Points on a hilly landscape, in no order, each with its height.
A ball rolls from a point to the lowest of its 2 nearest points, and stops where none of them is lower. Distance is the straight distance between rows; heights are no part of it.
(73): [126  87 107 172 106 143 164 100 101 115 108 169  96 108 128  88  64 104
 110 116 117 116 105 189 188 135 107]  (h 543)
(203): [127 123 148 112  76 150 170 173 146  99 113 147  96 164 113 116 132  99
 134  94 128 147 150 139 168 165 163]  (h 316)
(659): [ 89 119 150 142 188 129  73  84 122 143 101 116 145 116 128 156 144 190
 100 168 155 134 115  62  82  88  82]  (h 280)
(755): [148 112 110  90  84  95 173 156 120 104 157 199 105 150 151  91 101 106
 101 127  93  98 144 169 127 131 176]  (h 142)
(303): [ 76 152 115 159 184 132  92 109 154 142 143  62 153  96  98 153 148 146
 137 148 124 146 114  61  95 100  91]  (h 360)
(114): [148 182 129  94 165 155 119 176 164 134 134  68 143 114  95 107 197  72
 206 130 111 138 183 108 108 145 157]  (h 379)
(510): [ 79 127 137 138 168 120  93  98 134 137 137 119 139 124 120 164 142 192
 105 156 143 147 126  44  84  95 105]  (h 253)
(362): [127 128 146 118  66 122 170 158 138  92 161 131 101 160 137 122 127 116
 131  80 120 150 154 122 155 164 183]  (h 268)
(880): [101 160 179  92 133 156 128 135 156 125  91  87 137 154 113 151 205 140
 148 114 141 166 196  27 121 140 151]  (h 150)
(327): [154 172 103  92 117  76 141 147 123 126 221 123 149 136 155 118 149 114
 157 116  88 120 160 130  95 134 174]  (h 439)
(741): [ 96 121 142 127 108 110 131 117 137 116 175 118 130 152 137 171 142 197
 112 119 138 153 149  39  94 130 164]  (h 182)
(319): [153 107 167 103 125 178 137 156 135 134  22 167 108 177 100 119 152 122
 121 137 157 129 141 163 162 153 117]  (h 320)
(355): [158 197 118 102 155 140 128 166 149 142 121  86 143  95  95  88 180  43
 201 129 102 136 174 153 130 132 126]  (h 446)
(651): [116 148 125 135  73 124 194 135 131 112 123 149  93 118 132  96 107  63
 134  89 106 141 146 163 186 143 134]  (h 705)
(501): [130 120 156 124 155 146 101 124 129 142  88 130 139 139 111 156 137 163
 119 154 160 122 116 110 113 115  98]  (h 156)
(549): [101 137 122 172  74 131 167 122 129 105 153 135  93 112 129 116  91  86
 139  79 117 158 129 154 186 146 117]  (h 674)
(211): [121 122  95 204 163 145 114  73  98 160  98  82 135  82 143 119  93  95
 121 125 138 124  67 192 162 132  57]  (h 266)
(51): [127 179 125 119  82 111 172 149 135 116 148 122 117 125 136 106 134  64
 151  85 105 148 149 148 160 148 147]  (h 741)
(302): [138 131 149  83 133 116 115 154 140 130 151 144 143 172 122 154 160 168
 135 148 132 118 153  89  82 128 165]  (h 249)
(522): [ 78 172 114 175 129 124 133 118 149 120 180  57 136  98 118 147 136 105
 149 100 120 158 120  91 125 121 103]  (h 844)
(678): [123 136 146 110 106 116 146 141 139 110 188 104 139 166 146 160 154 180
 124 105 125 142 167  51 102 152 198]  (h 118)
(336): [151 117 126  80 124  92 109 157 130 132 185 172 144 181 148 151 139 192
 127 155 116 101 145 106  67 125 180]  (h 293)
(335): [132 138 144 110  77 114 164 156 141  97 186 115 115 169 149 139 140 148
 127  82 119 143 157  95 129 165 197]  (h 204)
(658): [155  82 129 134 188 147  61  85 100 172  56  98 166 116 138 152 135 156
 110 167 169 108  70 144 117 110  93]  (h 157)
(176): [137 159  92 114 105  75 133 133 125 121 229 129 143 126 160 131 128 136
 141 116 101 118 136 124  89 120 158]  (h 371)
(197): [ 95 114 145 164  88 132 139 128 141 102 165 118 104 137 121 156 115 153
 130 101 142 163 131  93 145 144 142]  (h 615)
(350): [151 146 110  85  94  90 186 150 122 120 137 183 113 129 149  82 120  68
 109 129  87  91 154 174 133 123 163]  (h 237)
(14): [101 160 168 118 117 157 143 139 162 117 114  61 134 150 115 151 186 141
 145  94 139 169 176  33 138 152 157]  (h 185)
(63): [100 164 135 124 156 155 112 143 164 133 121  58 149 119  93 145 178 120
 168 127 123 156 156  57 113 128 128]  (h 276)
(492): [149  82 104 155 187 132  67  85  99 169  88  81 164  95 141 144 116 139
 108 154 158 104  50 166 127 115  89]  (h 191)
(425): [160  96 174 100 139 165 118 138 114 140  32 180 117 169 118 126 138 146
 108 148 164 115 127 159 146 140 119]  (h 336)
(595): [138 114 131 109  99 143 159 160 134 109  91 167 106 151 114  99 115  92
 120 120 122 117 131 173 160 147 142]  (h 267)
(22): [ 72 108 155 204 147 166 105  91 134 140  98 109 104 117 108 161 118 158
 118 133 163 157 116  93 153 122  71]  (h 345)
(174): [144  94 115 112  99 128 159 153 124 103 116 192 103 146 131  97  91 115
  99 128 117 104 122 175 146 135 156]  (h 220)
(601): [100  97 163 150 174 133  78  73 104 137  88 146 133 123 143 161 130 201
  89 159 175 128 114  78  90  92  79]  (h 299)
(124): [121 196 124 128  91 103 168 134 134 119 176  86 127 103 137 117 142  70
 158  69 105 160 158 128 149 148 140]  (h 775)
(305): [126 162  89 136  93  66 144 110 117 118 228 134 132 100 167 130 103 133
 128 109  99 129 128 131 105 114 130]  (h 282)
(820): [134 128 171  95  84 152 153 180 157 112  95 135 106 175 114 129 159 111
 141 102 139 145 161 123 155 168 166]  (h 347)
(687): [154  98  90 134 124  98 125 112 103 123 151 171 127 105 165 104  68 145
  97 140 116  94  84 178 120 109 125]  (h 481)
(490): [ 88 110 131 221 148 171 108  96 129 142 109  94 103 109 108 149 101 132
 124 128 152 144  94 134 162 130  62]  (h 341)
(591): [129 174 132 101 167 159 115 161 170 134 130  57 155 118  90 128 202 100
 196 138 114 145 181  66 103 137 160]  (h 330)
(776): [174 192 108 102 189 145 110 151 140 152 113  90 150  77  97  85 166  56
 198 151 105 118 148 165 111 119 116]  (h 406)
(699): [109  83 153 164  77 142 139 128 132 100 147 155  84 143 115 141  96 158
 128 105 143 158 132 116 167 147 137]  (h 597)
(532): [ 85 127 139 134 133 115 106 114 140 122 157 120 139 136 124 168 140 188
 114 137 141 146 136  54  91 110 129]  (h 222)
(404): [ 95 164 147 136 120 155 135 144 163 120 130  62 131 135 108 151 164 112
 155  97 132 162 155  66 141 142 132]  (h 228)
(796): [178  67 146  89 142 146 111 128 100 145  40 179 132 160 133 117 120 151
  90 162 151  94 101 172 137 133 141]  (h 355)
(695): [162 130 123  77 141 114 118 172 131 127 144 157 140 158 130 118 133 129
 129 147 113  99 130 158  96 123 158]  (h 271)
(401): [ 93 148 130 167  84 138 152 133 144 107 166  95 108 123 127 139 118 108
 145  81 132 163 133 114 161 146 129]  (h 642)
(353): [131  84 109 137  86  95 125 131 119 102 193 181 107 141 148 131  79 180
 109 130 124 119 112 135 114 125 151]  (h 542)
(264): [107 141  91 164 158  91 100 109 127 131 196  94 148  89 139 144 104 149
 127 139 117 123  91 121  84  92  93]  (h 262)
(704): [137 138 170  85 129 137 115 157 145 128 114 138 136 173 115 151 178 151
 142 144 146 136 169  84 102 133 155]  (h 218)
(884): [141 107 142 116 110 172 158 162 134 122  48 165 105 164 103 103 127  93
 118 124 132 121 133 174 176 151 130]  (h 297)
(778): [166 135 104 103 158 129 129 143 117 141  92 132 151 118 121  96 123  89
 127 142 113  92 101 187 128 120 120]  (h 283)
(216): [162  70  84 132 136 114 125  90  82 136 102 156 140  99 166  97  74 120
  87 141 125  85  68 200 141 118 125]  (h 438)
(460): [158 128 102  77 124  83 122 164 127 126 195 169 141 163 149 125 131 147
 132 144  95  93 138 151  80 123 174]  (h 325)
(294): [187  76 127  81 159 125  96 129  98 148  65 155 154 142 144 119 118 152
  93 166 146  84  80 177 117 121 143]  (h 377)
(198): [167 154  98  71 135  75 127 163 127 136 201 155 148 147 154 107 150 117
 154 145  79  91 163 156  82 127 183]  (h 378)
(177): [ 83 108 181 147 147 154  98  81 116 122  88 159 113 141 131 152 145 183
 106 144 180 154 150  66 109 103  84]  (h 317)
(753): [100 129 110 198 138 152 121 104 121 138 125 102 120  99 120 131  94 108
 130 122 136 134  86 165 160 127  68]  (h 311)
(256): [150 156 100 106  95  84 194 115 114 133 127 178 114  95 147  84  95  65
 102 133  87  96 146 182 149 115 130]  (h 335)
(713): [168 162 105 101 170 124 114 148 117 145 117 111 157  96 113  95 142  75
 160 146 102 105 124 177 114 115 113]  (h 339)
(250): [131 152  80 144 128  69 113 115 118 126 211 130 142  91 165 135  93 147
 124 128 110 113  99 145  87  97 104]  (h 153)
(475): [ 88 159 128 129 190 150  88 119 164 147 110  63 154 108  87 144 181 137
 156 152 126 151 147  45 101 105 105]  (h 318)
(105): [104 195 118 153 111 116 151 126 142 119 187  53 134  95 131 132 149  82
 165  80 111 164 148 101 140 137 124]  (h 812)
(867): [123  72 145 156  81 156 152 134 122 100 118 182  80 146 104 122  88 140
 123 108 138 146 128 147 186 149 132]  (h 581)
(357): [151 143  90 141 123  96 174  75  92 152 107 156 128  67 153  89  73  77
  98 134 100  98 106 192 163 108  93]  (h 467)
(749): [130  83  99 194 176 142  81  69  94 169  89  73 153  91 144 143 105 126
 109 142 156 117  45 179 141 128  73]  (h 223)
(274): [ 93 142 100 158 172 111  91 114 142 134 171  81 154  96 116 152 127 158
 127 147 123 130  99  91  80  96  99]  (h 326)
(181): [121 120 187 109  91 159 137 151 146 118  86 146 103 173 112 149 161 142
 133 112 164 159 170  94 149 152 145]  (h 373)
(800): [155 145  92 118 122  94 160 110 101 137 126 166 133  90 153  87  92  83
 104 138  97  95 114 191 135 110 114]  (h 410)
(473): [170  65  92 110 156 122 101 106  89 153  79 134 158 115 157 115 101 128
  96 155 134  83  58 198 124 119 135]  (h 407)
(596): [128 151 178  69 146 150 114 155 150 135  93 115 141 164 109 143 210 139
 156 141 139 146 197  51  96 137 152]  (h 186)
(830): [ 80 108 177 167 130 164 110  94 134 125  94 135 104 134 111 164 134 168
 116 131 172 162 139  71 139 119  87]  (h 331)
(823): [136 111  95 170 110 115 168  71  89 131 115 166 109  78 152  88  59  91
 101 122 107 106 104 193 176 120  98]  (h 510)
(539): [137  86  99 151 102 100 123 118 109 109 172 178 110 119 150 116  64 162
 105 130 118 115  93 163 126 117 124]  (h 513)
(775): [127  66 135 170 108 156 136 113 110 113 101 170  92 131 111 118  74 144
 115 123 138 132 104 166 182 146 108]  (h 566)
(478): [150 120 122 102 138 125 117 152 128 130 121 149 139 138 125 119 117 132
 122 144 123 102 104 160 115 122 132]  (h 226)
(543): [141 116 144 112 132 143 112 144 134 130 108 148 129 150 115 143 124 152
 121 142 149 120 114 137 120 127 120]  (h 187)
(185): [142 108 151 131 180 159  81 107 118 161  55 112 148 129 118 151 145 153
 115 164 167 119  99 132 121 114  86]  (h 128)

Two balls start at each pair of points below. Name the first point that both come to, or write never.
(216) and (775): (755)
(198) and (778): (478)
(303) and (659): never
(336) and (539): never

Where does a ball stop that starts at each point below?
(699): (755)
(22): (678)
(51): (755)
(353): (755)
(357): (755)
